The views of a scene show one set of named points, each view turned or mirrored, shifted and resized as a whole, with a little noise and some points left out.
In the rows, zero is written as 128.

Scene 1
View 1
Ziv: [127 135 107 123 125 113 111 119 133 126 123 114 114 152 123 126 141 114
 153 143 118 138 129 135 138 126 123 131 133]
Besad: [122 146 111 117 128 113 127 117 131 129 104 129 108 150 130 126 138 119
 141 136 131 134 123 139 144 126 125 133 131]
zes: [119 126 106 119 109 103 116 125 136 126 127 112 114 149 125 117 135 112
 150 134 121 138 130 128 132 115 108 129 124]
dera: [109 133 118 122 122 114 129 126 135 126 121 123 104 135 126 126 136 118
 139 151 122 130 137 119 127 125 118 136 139]
Falo: [114 137 114 124 120 113 119 122 133 125 122 118 111 140 127 125 136 116
 146 150 114 135 131 124 132 127 122 139 132]
tibu: [118 140 111 116 131 112 140 121 135 133 102 135 103 152 128 126 136 118
 131 134 150 126 130 141 142 123 119 122 141]
saze: [116 128 109 111 122 104 143 124 138 134 104 132 105 156 129 118 132 116
 131 124 157 126 131 140 140 114 109 115 139]
Tup: [107 125 109 111  99 100 131 129 136 127 115 121 110 141 130 111 129 114
 141 126 131 133 130 124 133 107  97 131 121]
Varus: [112 141 116 117 119 111 136 122 131 128 109 128 106 141 130 124 135 119
 137 139 130 132 128 130 135 124 117 135 132]
Delib: [120 127 106 120 113 105 121 124 136 127 121 117 114 151 125 117 134 113
 145 133 128 136 131 132 136 117 110 127 127]
Miz: [128 127 106 125 128 114 117 121 139 130 126 115 111 156 119 127 140 112
 150 142 126 136 134 135 137 125 121 125 138]
dup: [117 121 108 121 113 106 124 125 138 128 127 115 110 148 124 119 135 112
 144 138 129 134 136 126 131 114 108 127 132]
fidar: [124 127 102 106 108  97 132 124 137 133 106 125 111 163 129 110 131 113
 142 111 152 134 124 143 145 108 101 114 123]
vez: [113 124 105 109  98  96 130 128 138 129 116 120 112 150 130 109 128 112
 142 118 140 135 130 129 134 103  94 125 119]
boge: [124 113 105 124 116 107 117 127 142 128 134 110 112 154 119 123 138 108
 149 139 129 134 139 126 130 115 108 119 135]
Buse: [100 127 119 120 111 110 132 128 135 123 123 123 103 129 128 122 133 115
 138 147 122 129 139 113 125 117 109 138 134]
remum: [108 134 115 115 115 108 135 125 132 128 111 127 106 140 130 120 133 117
 136 136 132 130 131 124 132 118 110 133 131]
Gegin: [108 135 110 113 101 103 127 127 131 126 113 121 111 138 133 113 128 117
 143 131 123 137 126 123 135 113 103 137 117]
Rufo: [112 147 116 122 121 115 125 120 128 125 111 124 107 139 132 126 137 121
 142 147 115 134 124 128 137 130 124 142 129]
vaku: [118 126 109 119 116 107 125 125 136 129 123 119 110 148 126 120 136 114
 147 137 129 134 133 129 134 117 112 128 132]
ligun: [124 154 112 123 129 118 121 116 126 128 105 126 110 147 132 131 140 122
 145 145 115 137 119 138 143 135 133 143 132]
View 2
Tup: [133 127 127 103 131 100 166 105 152 103 131 156 154 110 133  89 134 103
 128 134 126 160 130 148 151 130 120 142 155]
Rufo: [124 107 125 114 141 128 149  95 164 106 124 139 179 111 121 100 133 104
 152 133 114 143 136 130 134 138 135 158 130]
fidar: [128 134 112 124 156  93 165 122 158  99 127 159 147  93 120 105 138 126
 124 136 146 152 137 151 162 127 126 117 160]
Besad: [121 111 119 127 154 123 148 108 165 107 117 142 172 102 115 107 136 117
 147 130 124 139 138 130 142 134 140 141 134]
dera: [138 109 138 113 134 133 153  97 155 114 108 147 171 119 132  78 122 104
 150 122 102 139 113 122 127 129 133 155 124]
Falo: [129 107 124 114 138 130 156  92 159 108 124 147 173 119 127  87 118 103
 155 135 112 143 129 133 132 132 136 148 131]
Ziv: [126 108 114 123 154 129 157  96 159 104 121 150 170 114 122  94 107 114
 158 138 123 140 130 141 133 128 142 128 134]
saze: [133 134 127 130 153 103 156 128 158 108 111 155 151  91 120 101 148 125
 122 123 137 147 123 134 154 127 132 128 145]
Delib: [132 117 121 114 145 116 162 102 155 103 124 156 157 112 125  91 119 112
 144 136 126 147 128 144 144 127 131 130 147]
Varus: [127 118 129 119 143 119 152 107 161 107 117 143 167 104 123  96 140 111
 142 127 120 145 130 129 143 134 132 150 137]
vaku: [137 119 123 116 142 115 161 104 155 108 123 158 158 113 128  90 120 113
 142 131 125 147 122 141 142 127 129 134 144]
remum: [130 123 130 113 137 112 155 107 157 107 119 146 163 108 128  92 141 109
 135 128 118 150 127 133 146 132 129 148 142]
vez: [134 132 121 107 137  93 170 109 150  98 134 162 146 107 129  92 132 110
 127 137 133 159 131 155 156 128 118 130 163]
zes: [131 115 118 109 142 117 167  98 152 102 131 159 160 118 128  88 111 110
 147 142 124 150 127 149 142 126 128 130 150]
tibu: [130 127 129 135 155 116 148 125 164 109 105 147 162  93 118 101 150 125
 131 119 129 140 125 123 146 131 138 135 132]
boge: [135 117 120 115 147 115 165 104 151 107 124 163 153 113 130  88 109 114
 145 137 127 146 118 146 141 123 130 124 144]
dup: [138 116 123 113 140 117 162 100 152 106 122 162 156 117 131  85 115 109
 141 135 123 148 120 141 142 125 127 129 143]
ligun: [116 101 116 125 156 137 147  97 170 105 120 133 185 105 112 110 129 112
 161 135 118 135 145 128 133 138 145 148 127]
View 3
Delib: [116 128 136 119 135 112 121 130 157 116 144 153 162 155 126 130 143 131
 132 105 157 158 113 127 101 138 144 123 109]
boge: [119 138 128 111 132 117 126 130 159 112 150 155 165 155 124 129 148 125
 128 103 157 157 113 118  99 136 147 126 106]
vez: [115 117 142 124 132 119  94 104 144 119 137 169 146 138 120 136 145 123
 140 118 161 165 118 137 114 148 141 138 111]
ligun: [114 116 151 141 140  88 151 162 161 115 134 114 169 178 130 125 130 158
 126 104 147 146 105 144  88 129 140  86 104]
Varus: [122 126 149 130 130 101 132 129 150 108 127 134 163 157 134 127 119 138
 140 116 153 164 108 146  99 129 139 101 105]
vaku: [113 129 135 126 129 113 126 122 160 116 145 155 163 155 126 128 137 127
 139 102 159 170 115 132 111 137 143 125 111]
dera: [125 145 139 125 125 105 151 130 161 108 138 137 176 168 136 121 117 131
 148 103 154 181 109 138 102 123 146 109 106]
remum: [122 129 148 129 126 107 128 117 149 110 131 142 160 157 134 128 122 129
 147 119 156 173 110 146 109 132 140 111 107]
Ziv: [111 131 132 119 138 103 143 154 167 115 150 137 171 169 126 127 147 143
 119  95 152 148 110 123  90 131 146 110 102]
fidar: [122 109 150 108 135 113  84 112 133 112 124 161 143 130 125 142 149 127
 123 135 158 139 112 133  95 152 137 127 107]
Gegin: [111 115 149 144 135 109 117 115 154 121 143 152 153 153 125 131 133 138
 148 108 156 173 120 148 118 139 138 129 115]
Buse: [121 147 138 131 122 110 143 116 159 114 141 151 168 162 137 120 118 124
 158 105 155 196 113 143 115 126 146 120 110]
saze: [135 127 152 102 127 105 104 116 129 101 110 142 153 135 137 136 127 119
 128 142 154 150 107 137  89 140 140 107 101]
Tup: [114 124 143 134 130 115 109 104 149 119 141 160 152 145 125 130 135 125
 151 112 158 174 117 141 119 140 140 134 114]
Miz: [120 138 128 106 135 108 140 148 158 106 145 143 171 164 131 128 143 132
 118 101 153 149 109 116  85 134 150 111 101]
Besad: [119 118 148 125 134  93 135 145 153 109 127 126 163 160 132 132 128 147
 126 116 151 147 106 143  88 133 139  95 100]
Rufo: [114 123 147 144 136  91 148 141 165 116 139 127 166 174 133 125 122 149
 140 106 150 167 108 149 102 127 139  98 108]
zes: [110 127 133 124 136 116 125 129 165 117 155 158 160 158 121 129 147 131
 131  96 157 162 115 126 108 141 146 130 111]
View 4
saze: [120 125 125 128 128 146 113 164 149 115  99 131 146 120 118 156 110 174
 130 103  97 135 113 121 159 111 163 134 107]
Gegin: [112 129 126 133 127 135 124 141 141 119 107 136 125 128 100 148 123 133
 129 133 106 152 103 140 152 131 152 133 113]
dera: [119 115 153 157 118 134 113 154 132 117 111 143 147 117 109 144 127 143
 128 138 107 154 106 127 157 123 140 145 112]
vaku: [108 119 140 143 122 138 114 150 140 124 105 132 135 125 120 148 118 147
 132 131 104 154 106 123 154 127 150 126 114]
Falo: [120 108 149 155 123 128 110 148 133 119 115 137 139 120 113 140 130 135
 133 146 108 164 101 129 158 135 144 137 120]
remum: [123 126 136 140 123 136 119 152 139 115 106 140 140 122 103 149 122 147
 128 128 105 148 107 131 156 122 149 143 110]
Varus: [129 116 133 142 126 134 112 155 142 114 109 137 147 118 104 148 124 148
 131 127 104 148 104 131 161 125 152 145 114]
Buse: [114 127 152 152 115 138 124 149 128 118 105 148 138 120  97 144 126 140
 120 139 111 151 110 130 152 119 132 142 106]
Rufo: [130 108 137 147 128 124 110 150 140 117 115 136 147 119 106 143 131 135
 134 140 109 160 100 137 164 132 152 152 122]
tibu: [132 112 130 137 129 139 106 167 149 113 104 133 159 114 118 151 117 171
 132 111  99 140 109 126 167 114 160 146 113]
fidar: [108 133 112 118 133 145 117 153 159 121  98 120 131 129 122 158 107 162
 134 103  93 140 108 126 151 121 172 116 111]
Besad: [131 105 128 142 132 131 104 156 147 116 114 127 152 118 120 145 124 149
 139 127 102 155  99 129 166 130 163 144 124]
vez: [ 94 139 123 127 124 143 124 140 147 126 101 127 112 134 114 153 113 141
 130 122  98 151 106 130 145 131 158 111 109]
Ziv: [112 102 141 154 126 129 100 151 142 125 117 124 141 122 131 143 125 139
 141 138 103 167 100 122 159 139 154 125 125]
zes: [101 121 138 146 123 136 114 144 141 126 108 128 125 128 120 147 120 137
 134 137 104 160 103 126 148 134 150 119 117]
dup: [103 122 145 146 117 139 116 151 137 126 107 132 131 125 120 147 119 146
 131 134 103 156 107 121 149 127 146 121 113]
Miz: [109 103 146 154 122 135 101 155 141 127 112 126 142 120 133 145 120 152
 140 130 102 161 104 116 156 131 153 122 121]
ligun: [137  94 130 148 136 121  99 151 144 117 121 130 155 118 118 142 131 138
 144 137 104 164  95 134 171 137 164 151 131]

Which points are out of place in each view (at most two, in the order of its rows)? Write - if all are in place.
view 1 | boge
view 2 | dera
view 3 | vaku
view 4 | vez

Scene 2
View 1
vomi: [177 195 118 154 178  63 141 136 138 155  95 153 138 126 115 114 104 166
 107  88 155 179 152 172 161 159 149  89 152]
Lizor: [113 130 167  90 146 109  90 116 150 122 109 147 174 182 152 135 130 157
 107 124 162 139  78 203  96  86 112 155 160]
Ferav: [163 165 182 115 161 106  92 140 143 142  98 146 144 163 113 131 136 183
 151 108 154 129 121 175 113 118 130 104 175]
rimo: [117 142 149  96 151  93 102 116 147 128 109 149 173 166 149 129 119 151
  95 115 160 153  82 207 112 102 115 157 150]
lek: [105 114 145 103 168 123 122 124 153 114 103 175 143 210 144 129 109 141
 143 161 156 164 157 177 117  97 147 146 158]
pelu: [141 162 145 130 167  88 118 131 143 137 105 159 145 158 129 124 120 160
 118 113 153 159 129 187 130 125 134 120 159]
Sunu: [136 138 168  99 157 114 103 127 151 126 100 154 155 182 133 130 128 167
 138 128 158 140 114 182 108 108 135 132 164]
zov: [143 167 148 124 157  77 105 133 141 142 111 148 161 152 128 125 122 159
  96  99 152 155  98 202 123 120 124 127 157]
nupoz: [146 154 128 113 172  90 133 118 144 129  91 157 150 160 142 123 105 161
 121 115 166 171 145 171 138 134 141 116 154]
dumim: [180 172 182 122 173 112 103 142 143 145  88 143 131 166 102 130 137 196
 175 111 155 124 143 153 120 133 140  87 185]
kebo: [153 154 149 136 178 109 125 141 144 136  95 162 128 178 118 124 112 163
 161 129 155 156 174 164 139 135 153 102 165]
ral: [142 139 147  62 153 108 122 101 145 120  78 136 180 167 163 131 117 182
 120 112 182 152  95 170 114 109 125 131 153]
View 2
Ferav: [117 148 136 135 126 130 115 136  95 122 132 141 120 123 116 162 129 154
 144 105 131 133 118  97 138 146 136 137 131]
dumim: [129 144 143 125 131 130 105 138  91 124 131 142 101 129 126 163 138 169
 130 106 134 139 127  98 142 154 147 141 136]
vomi: [135 128 113 145 128 113  99 166  98 130 134 148 110 100 153 116 161 181
 112 113 151 111 113 103 140 118 110 126  87]
Lizor: [ 91 145 117 159 110 128 141 127 127 113 143 142 163 129  96 162 116 130
 178 126 137 126  86  93 140 151 123 134 109]
Sunu: [105 140 122 147 112 139 127 131 122 119 141 141 137 130 108 158 129 153
 162 120 140 126 101  92 141 156 136 137 118]
lek: [100 128  95 159 103 167 131 129 148 118 145 142 133 132 115 144 145 167
 178 143 147 116 113  85 151 171 144 133 119]
ral: [101 131 118 153 115 120 136 138 140 113 148 144 156 138 110 154 123 140
 163 131 154 131  75  89 136 155 132 130  90]
zov: [111 139 114 157 113 119 124 143 103 124 136 145 141 102 119 145 135 145
 148 117 138 113  98 101 137 127 108 127 102]
pelu: [115 136 109 149 116 135 119 143 112 124 138 144 131 114 125 140 146 161
 150 125 140 116 113  99 141 137 123 130 111]
rimo: [ 94 140 112 162 109 121 135 133 124 118 142 144 162 120 106 151 123 132
 170 128 141 117  85  96 135 138 112 128  97]
nupoz: [121 128 109 150 118 131 116 149 126 122 143 147 127 120 138 132 151 172
 141 127 153 118  99  90 141 147 128 130  95]
kebo: [123 131 113 142 120 151 110 144 117 124 139 145 103 123 134 142 158 186
 140 122 141 120 129  93 150 156 143 133 124]
View 3
kebo: [129 115 132 125 150 136 138  92 153 145 139 154 156 144 148 142 159 129
 108 122 120 138 131 119 149 127  94 101  78]
nupoz: [126 127 135 139 161 134 152 113 149 136 139 139 135 138 130 131 164 140
 128 127 113 144 116 147 147 140  78 101  92]
rimo: [125 121 119 147 146 125 170 116 172 131 128 127 106 131  98 131 185 137
 158 109 106 149 118 142 182 148  85  61 129]
dumim: [141  91 145 127 121 116 127 131 190 151 111 165 147 156 147 132 161 146
  96 101 112 142 130 126 148 131 106 129  88]
Sunu: [129  98 126 132 125 120 152 108 183 137 119 157 129 143 125 140 174 135
 129 101 108 141 131 120 182 138 105  75 114]
Ferav: [136  95 129 133 124 116 139 115 189 149 112 158 134 143 131 137 170 136
 109  98 111 146 134 118 171 133 109  94 104]
vomi: [150 131 136 148 179 126 136 132 170 177 136 124 129 134 127 129 147 149
  98 125 123 160 120 152 116 133  74 125  67]
View 4
Sunu: [123 160 107 105 139 171 131 114 121 146 158 114 140  91 103 134 153 155
 139 119  97 122 149 132 135 134 112 131 131]
pelu: [132 163 118 132 133 140 153 130 136 134 157 101 115  79 113 134 140 142
 131 140  92 126 132 111 150 146 118 150 133]
Lizor: [116 151 103 107 145 173 123  84 121 123 144 140 131 109  94 154 158 161
 155 113  71 130 161 131 110 128  94 141 122]
Ferav: [150 170 118 121 152 173 146 137 139 151 173 111 130  75 101 121 160 145
 148 144 117 124 111 141 141 148 104 111 132]
dumim: [156 178 119 117 151 181 148 156 136 167 183  93 141  62 106 109 154 146
 142 144 139 118 102 146 158 156 115 101 143]
nupoz: [124 173 118 124 117 141 149 131 133 149 155  91 130  77 135 141 115 143
 113 136  88 134 138 103 156 153 116 155 132]
ral: [110 169 102 100 124 174 123  89 126 139 142 121 144  96 121 167 125 160
 134 117  63 138 158 119 120 136  90 144 127]
rimo: [115 151 110 119 138 162 138  87 131 122 140 128 117 106 109 158 146 157
 148 120  60 141 153 120 115 130  98 152 120]
zov: [140 159 125 143 144 144 159 111 143 125 149 120 101  89 111 145 144 149
 145 144  74 140 127 110 132 145 107 148 123]
lek: [ 88 145 102  82 123 149 121 123 103 137 156 106 148 105 104 136 156 150
 102 109 107  98 181 116 159 131 122 162 137]

Which points are out of place in each view (at most two, in the order of its rows)? Write - if all are in place.
view 1 | ral
view 2 | -
view 3 | dumim, Sunu
view 4 | -

Scene 3
View 1
fozo: [137 164 141 132 154 101 144 109 130  95 103 141 152 127 109 157 138 147
 117 134 202 121  97 116 152 158 152 166  88]
Vesa: [149 124  93 163 164  78 118 120  96 121 128 127 136 119 125 155 156 132
 132 152 168 134 100 154 100 156 144 105 113]
doti: [123 133 101 135 145  86 124 117 119 136 129 140 149 134 107 170 127 130
 124 133 184 144  99 126 118 132 138 115 120]
pufez: [129 104  87 105 125  96 111 117 107 162 146 146 141  91 121 123 151 113
 154 147 126 168 136 129 107 135 114  65 151]
fid: [137 140 114 123 138  96 133 120 129 118 129 142 148 126 110 148 136 139
 123 136 186 140 120 131 136 137 133 131 120]
puzom: [136 112  91 113 127  91 117 122 113 147 145 142 141 100 125 127 148 123
 146 147 144 159 136 141 112 136 119  82 145]
feg: [121 134 107 131 151  93 124 107 108 141 116 138 148 122 109 164 134 122
 131 138 172 144  91 112 116 144 137 106 113]
bope: [142 111  87 144 146  84 115 123 103 138 139 133 139 111 126 144 154 128
 139 151 155 148 118 152 100 141 129  88 135]
gibi: [125 146 115 146 160  87 131 110 116 119 111 137 147 138 106 175 132 134
 117 132 196 129  86 119 126 147 148 134 101]
dete: [125 157 135 100 126 110 144 110 140 120 117 151 154 121 101 140 129 139
 126 131 189 143 118 103 160 140 132 147 111]
pir: [133 106  69 151 138  64 112 135 116 147 160 135 144 140 114 168 124 129
 124 142 183 156 122 163  96 109 130  91 150]
nez: [111 127  97 123 147  89 118 106 110 153 123 143 148 128 104 174 124 118
 130 132 169 152  90 110 111 133 134  92 123]
zirek: [131 145 118 123 138  96 135 116 133 117 125 146 151 130 108 151 130 141
 120 129 193 138 111 126 142 135 137 140 118]
nor: [124 137 112 105 125  99 131 117 132 136 133 151 150 119 105 143 130 129
 130 133 173 153 126 115 137 130 128 119 129]
Belok: [134 133 109 119 139  96 126 114 118 132 126 141 144 112 116 142 140 131
 135 140 165 147 116 125 128 146 134 111 123]
Demem: [123 125 102 121 138  94 121 113 112 146 128 139 146 115 113 154 133 119
 136 138 163 151 106 118 119 137 131  96 127]
Tufi: [128 104  82  96 109  91 112 124 121 161 158 148 143  99 119 123 137 117
 150 141 139 175 150 138 114 117 109  71 162]
tesit: [126 115  88 103 112  85 122 128 133 151 157 145 146 117 112 140 122 126
 134 134 166 168 143 135 122 111 116  96 154]
Topaf: [122 126 106  96 122 105 125 112 123 150 135 149 147 102 114 131 139 121
 146 140 147 160 128 114 128 135 122  95 138]
fizi: [122 152 123 148 165  90 132 107 114 116 103 137 153 146 100 189 125 133
 112 130 207 124  70 112 131 148 156 145  90]
fusug: [117 119  93 116 135  91 115 113 114 155 135 144 148 114 111 154 130 116
 138 135 158 158 111 119 112 130 125  84 134]
View 2
bope: [117 117  91 122 151 124 149 132 157 141 123 159 125 133 131 143 154 131
 123 108 131 118 128 117 120 117 135 143 129]
Vesa: [114 121  97 114 154 117 143 129 148 123 140 163 139 135 129 130 167 129
 112 128 141 120 152 106 120 108 110 146 124]
fizi: [ 95 138 118 111 127 143  96 115 126  99 153 119 149 119 149 105 159 121
 128 186 150 145 175 115  99 116  96 141 113]
Belok: [100 132 109 121 142 143 125 123 150 135 120 135 126 141 135 128 137 126
 129 124 126 132 136 106 109 136 129 130 123]
puzom: [111 124  94 125 149 132 144 130 161 155 105 150 113 143 128 144 134 128
 133  93 119 123 116 111 116 132 149 131 134]
fusug: [108 133  91 129 126 142 123 130 163 145 108 135 119 122 141 133 140 134
 141 114 126 127 118 135 109 126 144 136 134]
Topaf: [101 138 103 131 133 151 119 126 162 153  99 131 114 145 136 132 127 129
 137 107 115 131 115 113 110 144 146 127 130]
dete: [ 84 144 136 124 134 159  98 113 131 123 120 108 130 148 140 115 120 110
 136 154 121 156 155  92 100 155 127 117 116]
Demem: [106 135  99 124 131 142 121 127 156 138 117 135 123 127 139 127 145 132
 133 125 129 129 132 125 108 126 132 136 126]
tesit: [106 117  98 134 142 137 141 129 145 136  98 125 120 129 136 152 118 117
 150 111 115 134 116 129 110 134 175 123 136]
pufez: [114 130  85 133 138 136 140 132 178 169  94 153 103 142 130 143 135 139
 135  80 117 117  99 121 117 136 152 136 139]
Tufi: [114 122  91 140 144 136 149 132 165 161  91 141 107 136 131 153 122 129
 145  81 109 124  99 126 114 137 175 127 142]
pir: [119 103  83 131 151 113 159 133 136 117 121 144 139 107 136 159 142 119
 144 127 135 123 127 146 117 102 161 140 135]
fid: [ 96 128 121 123 148 139 125 120 131 123 122 125 134 139 135 129 131 114
 130 141 125 140 153 102 108 138 132 126 119]
feg: [104 135 101 120 128 142 108 121 153 129 125 131 128 126 142 116 154 133
 130 141 137 130 138 123 107 122 116 141 124]
gibi: [ 98 134 114 115 134 138 106 118 134 109 144 128 141 124 144 113 156 122
 127 168 146 139 164 112 107 115 106 140 116]
doti: [103 127 105 123 135 138 120 124 140 118 130 127 133 119 145 127 148 123
 137 148 135 134 147 124 110 119 126 137 123]
nez: [106 135  90 128 118 146 107 124 156 133 119 127 123 115 149 121 152 136
 139 139 138 131 130 138 107 116 129 141 130]
zirek: [ 92 129 125 118 141 143 114 119 126 115 130 119 141 136 139 126 130 110
 133 154 130 147 157 102 104 136 129 125 118]
fozo: [ 83 141 140 111 143 147 100 111 124 108 147 122 146 146 137 105 139 111
 119 176 136 153 183  79 103 140  95 125 107]
View 3
Demem: [115 121 135 145 127 125 125  94 138 124 124 133 142 121 121 130 117 129
 102 129 140 123 134 146 134 141 126 150 148]
fizi: [102 137 164 118 118 137 133 111 187 112 173 141 152 121 102 126 146 147
 140 114 134 140 124 158 125 159 129 158 157]
gibi: [107 132 152 123 121 136 126 102 168 117 151 143 149 125 116 126 130 140
 131 119 133 127 131 145 123 149 128 148 154]
doti: [118 127 148 137 127 135 129  95 154 124 142 138 142 110 112 130 126 131
 118 122 135 120 139 148 125 143 129 151 153]
Vesa: [109 137 144 145 118 166 115  91 155 120 122 142 158 107  99 136 132 146
 119 159 134 116 124 131 138 147 142 145 136]
dete: [109 124 142 105 125 121 126 106 166 114 145 146 146 156 147 113 107 125
 136 101 140 129 131 135 113 147 125 130 160]
zirek: [113 130 147 117 125 134 126  99 164 120 149 147 147 128 129 123 119 132
 141 112 133 120 138 132 113 144 134 135 157]
pufez: [128 110 116 159 132 124 116  81 107 132  85 132 141 127 134 135  97 113
  77 151 143 108 136 131 143 131 127 140 136]
feg: [110 127 144 139 121 130 126  99 153 121 136 134 149 123 111 129 129 133
 108 129 139 130 128 149 137 149 125 152 146]
bope: [120 126 132 155 126 150 118  83 133 127 109 139 151 106 111 141 120 133
 103 156 137 104 134 126 137 137 136 142 134]
Tufi: [135 106 115 157 140 123 122  75 102 137  88 138 133 116 143 135  91 107
  83 139 137  94 149 125 129 121 131 132 142]
Topaf: [120 112 122 140 130 116 122  90 127 124 106 133 140 139 143 125  97 114
  96 127 143 118 135 135 131 137 125 136 146]
fusug: [122 115 131 151 134 118 124  91 128 130 120 132 139 118 122 134 115 120
  90 130 141 116 140 149 135 136 124 150 147]
nez: [118 121 144 147 129 118 133  98 143 125 137 127 139 113 109 133 125 129
 100 125 140 127 134 161 139 146 124 161 149]
tesit: [131 114 129 142 140 121 129  81 120 136 113 144 130 107 138 132  98 110
 104 118 133  97 156 128 116 123 132 134 151]
fozo: [ 97 140 156  99 113 143 120 111 189 107 161 150 160 150 127 114 129 144
 156 113 135 135 119 133 114 157 131 136 156]
puzom: [125 117 121 151 131 136 119  85 119 129  95 138 143 123 132 135 102 121
  94 145 141 105 138 123 134 131 132 133 138]
nor: [118 121 136 126 129 122 128  95 143 122 130 144 139 134 141 124 107 120
 116 113 135 115 140 136 118 137 127 135 152]
fid: [115 130 142 129 125 142 123  92 154 125 134 147 147 115 126 126 118 130
 131 126 132 109 140 129 117 137 136 136 151]
Belok: [115 123 136 133 126 133 120  94 144 121 124 138 147 131 128 126 113 128
 114 131 139 119 130 133 129 141 129 139 148]
View 4
Vesa: [ 94 123  99 126  96 163 132 129 112 210 139  91  92 164 117 145 118 122
 153 180 133 134 161 146  93 103  96  55 134]
tesit: [106 103 142  94  61 140 127 121 131 144 126 123 139 123  88 123 101 167
 158 164 204 165 148 123 126 103 136 131 168]
puzom: [ 87 123 136  96  66 165 133 141 115 165 121 100 120 135 114 127 108 190
 162 153 187 155 140 122 126  98 121 106 146]
doti: [119 112  83  93 107 137 143 109 108 161 140 122  79 151  91 122 111 107
 148 187 134 168 153 145  93 102 111 128 167]
Belok: [121 122 107  86  87 156 121 144 114 159 119 109 108 161 119 127 102 136
 153 157 158 150 166 135 118  95 105 109 152]
fusug: [ 97 122 115  86  86 151 149 124 107 153 131 119  95 133  98 117 107 166
 157 165 160 166 134 132 118  99 124 132 163]
fid: [140 114 103  91  87 138 104 140 125 155 119 119 122 168 109 135 100 102
 150 169 160 149 188 137 117  98 102 105 159]
pufez: [ 75 129 134  87  66 174 148 143 101 155 120 101 108 122 114 117 104 226
 162 143 186 162 119 117 137  92 127 113 145]
fozo: [175 122  64  77 110 138  85 156 116 150 108 119 104 215 128 138  94  40
 144 168 126 133 219 149 104  96  71  98 158]
dete: [166 118  90  57  98 133  92 157 117 119  98 130 119 191 123 127  90  86
 150 151 157 152 203 138 128  92  91 137 169]
nor: [140 114 110  75  86 138 115 140 119 134 117 125 121 157 107 122  98 125
 152 160 172 157 174 135 122  97 111 129 167]
gibi: [143 116  69  96 116 138 120 123 112 173 130 119  82 180 109 133 113  62
 150 187 118 151 184 154  90 104  91 102 158]
zirek: [150 110  93  87  93 133  99 138 124 151 119 125 117 179 109 134  97  78
 145 168 154 149 195 145 110 102  97 111 160]
nez: [113 125  73  85 114 144 160 106  92 157 140 122  59 146  93 113 112 119
 152 175 118 177 140 146  95  98 115 141 167]
Topaf: [110 126 124  73  75 155 130 149 106 134 111 118 109 145 116 117 100 178
 155 143 174 162 147 119 136  90 117 135 157]
pir: [ 87  87 129 136  73 140 145  90 137 197 160 112 124 111  66 137 117 137
 158 200 183 161 143 137  92 114 139  96 158]

Which points are out of place in each view (at most two, in the order of its rows)? Write - if all are in place.
view 1 | -
view 2 | -
view 3 | gibi, fid
view 4 | doti, nez
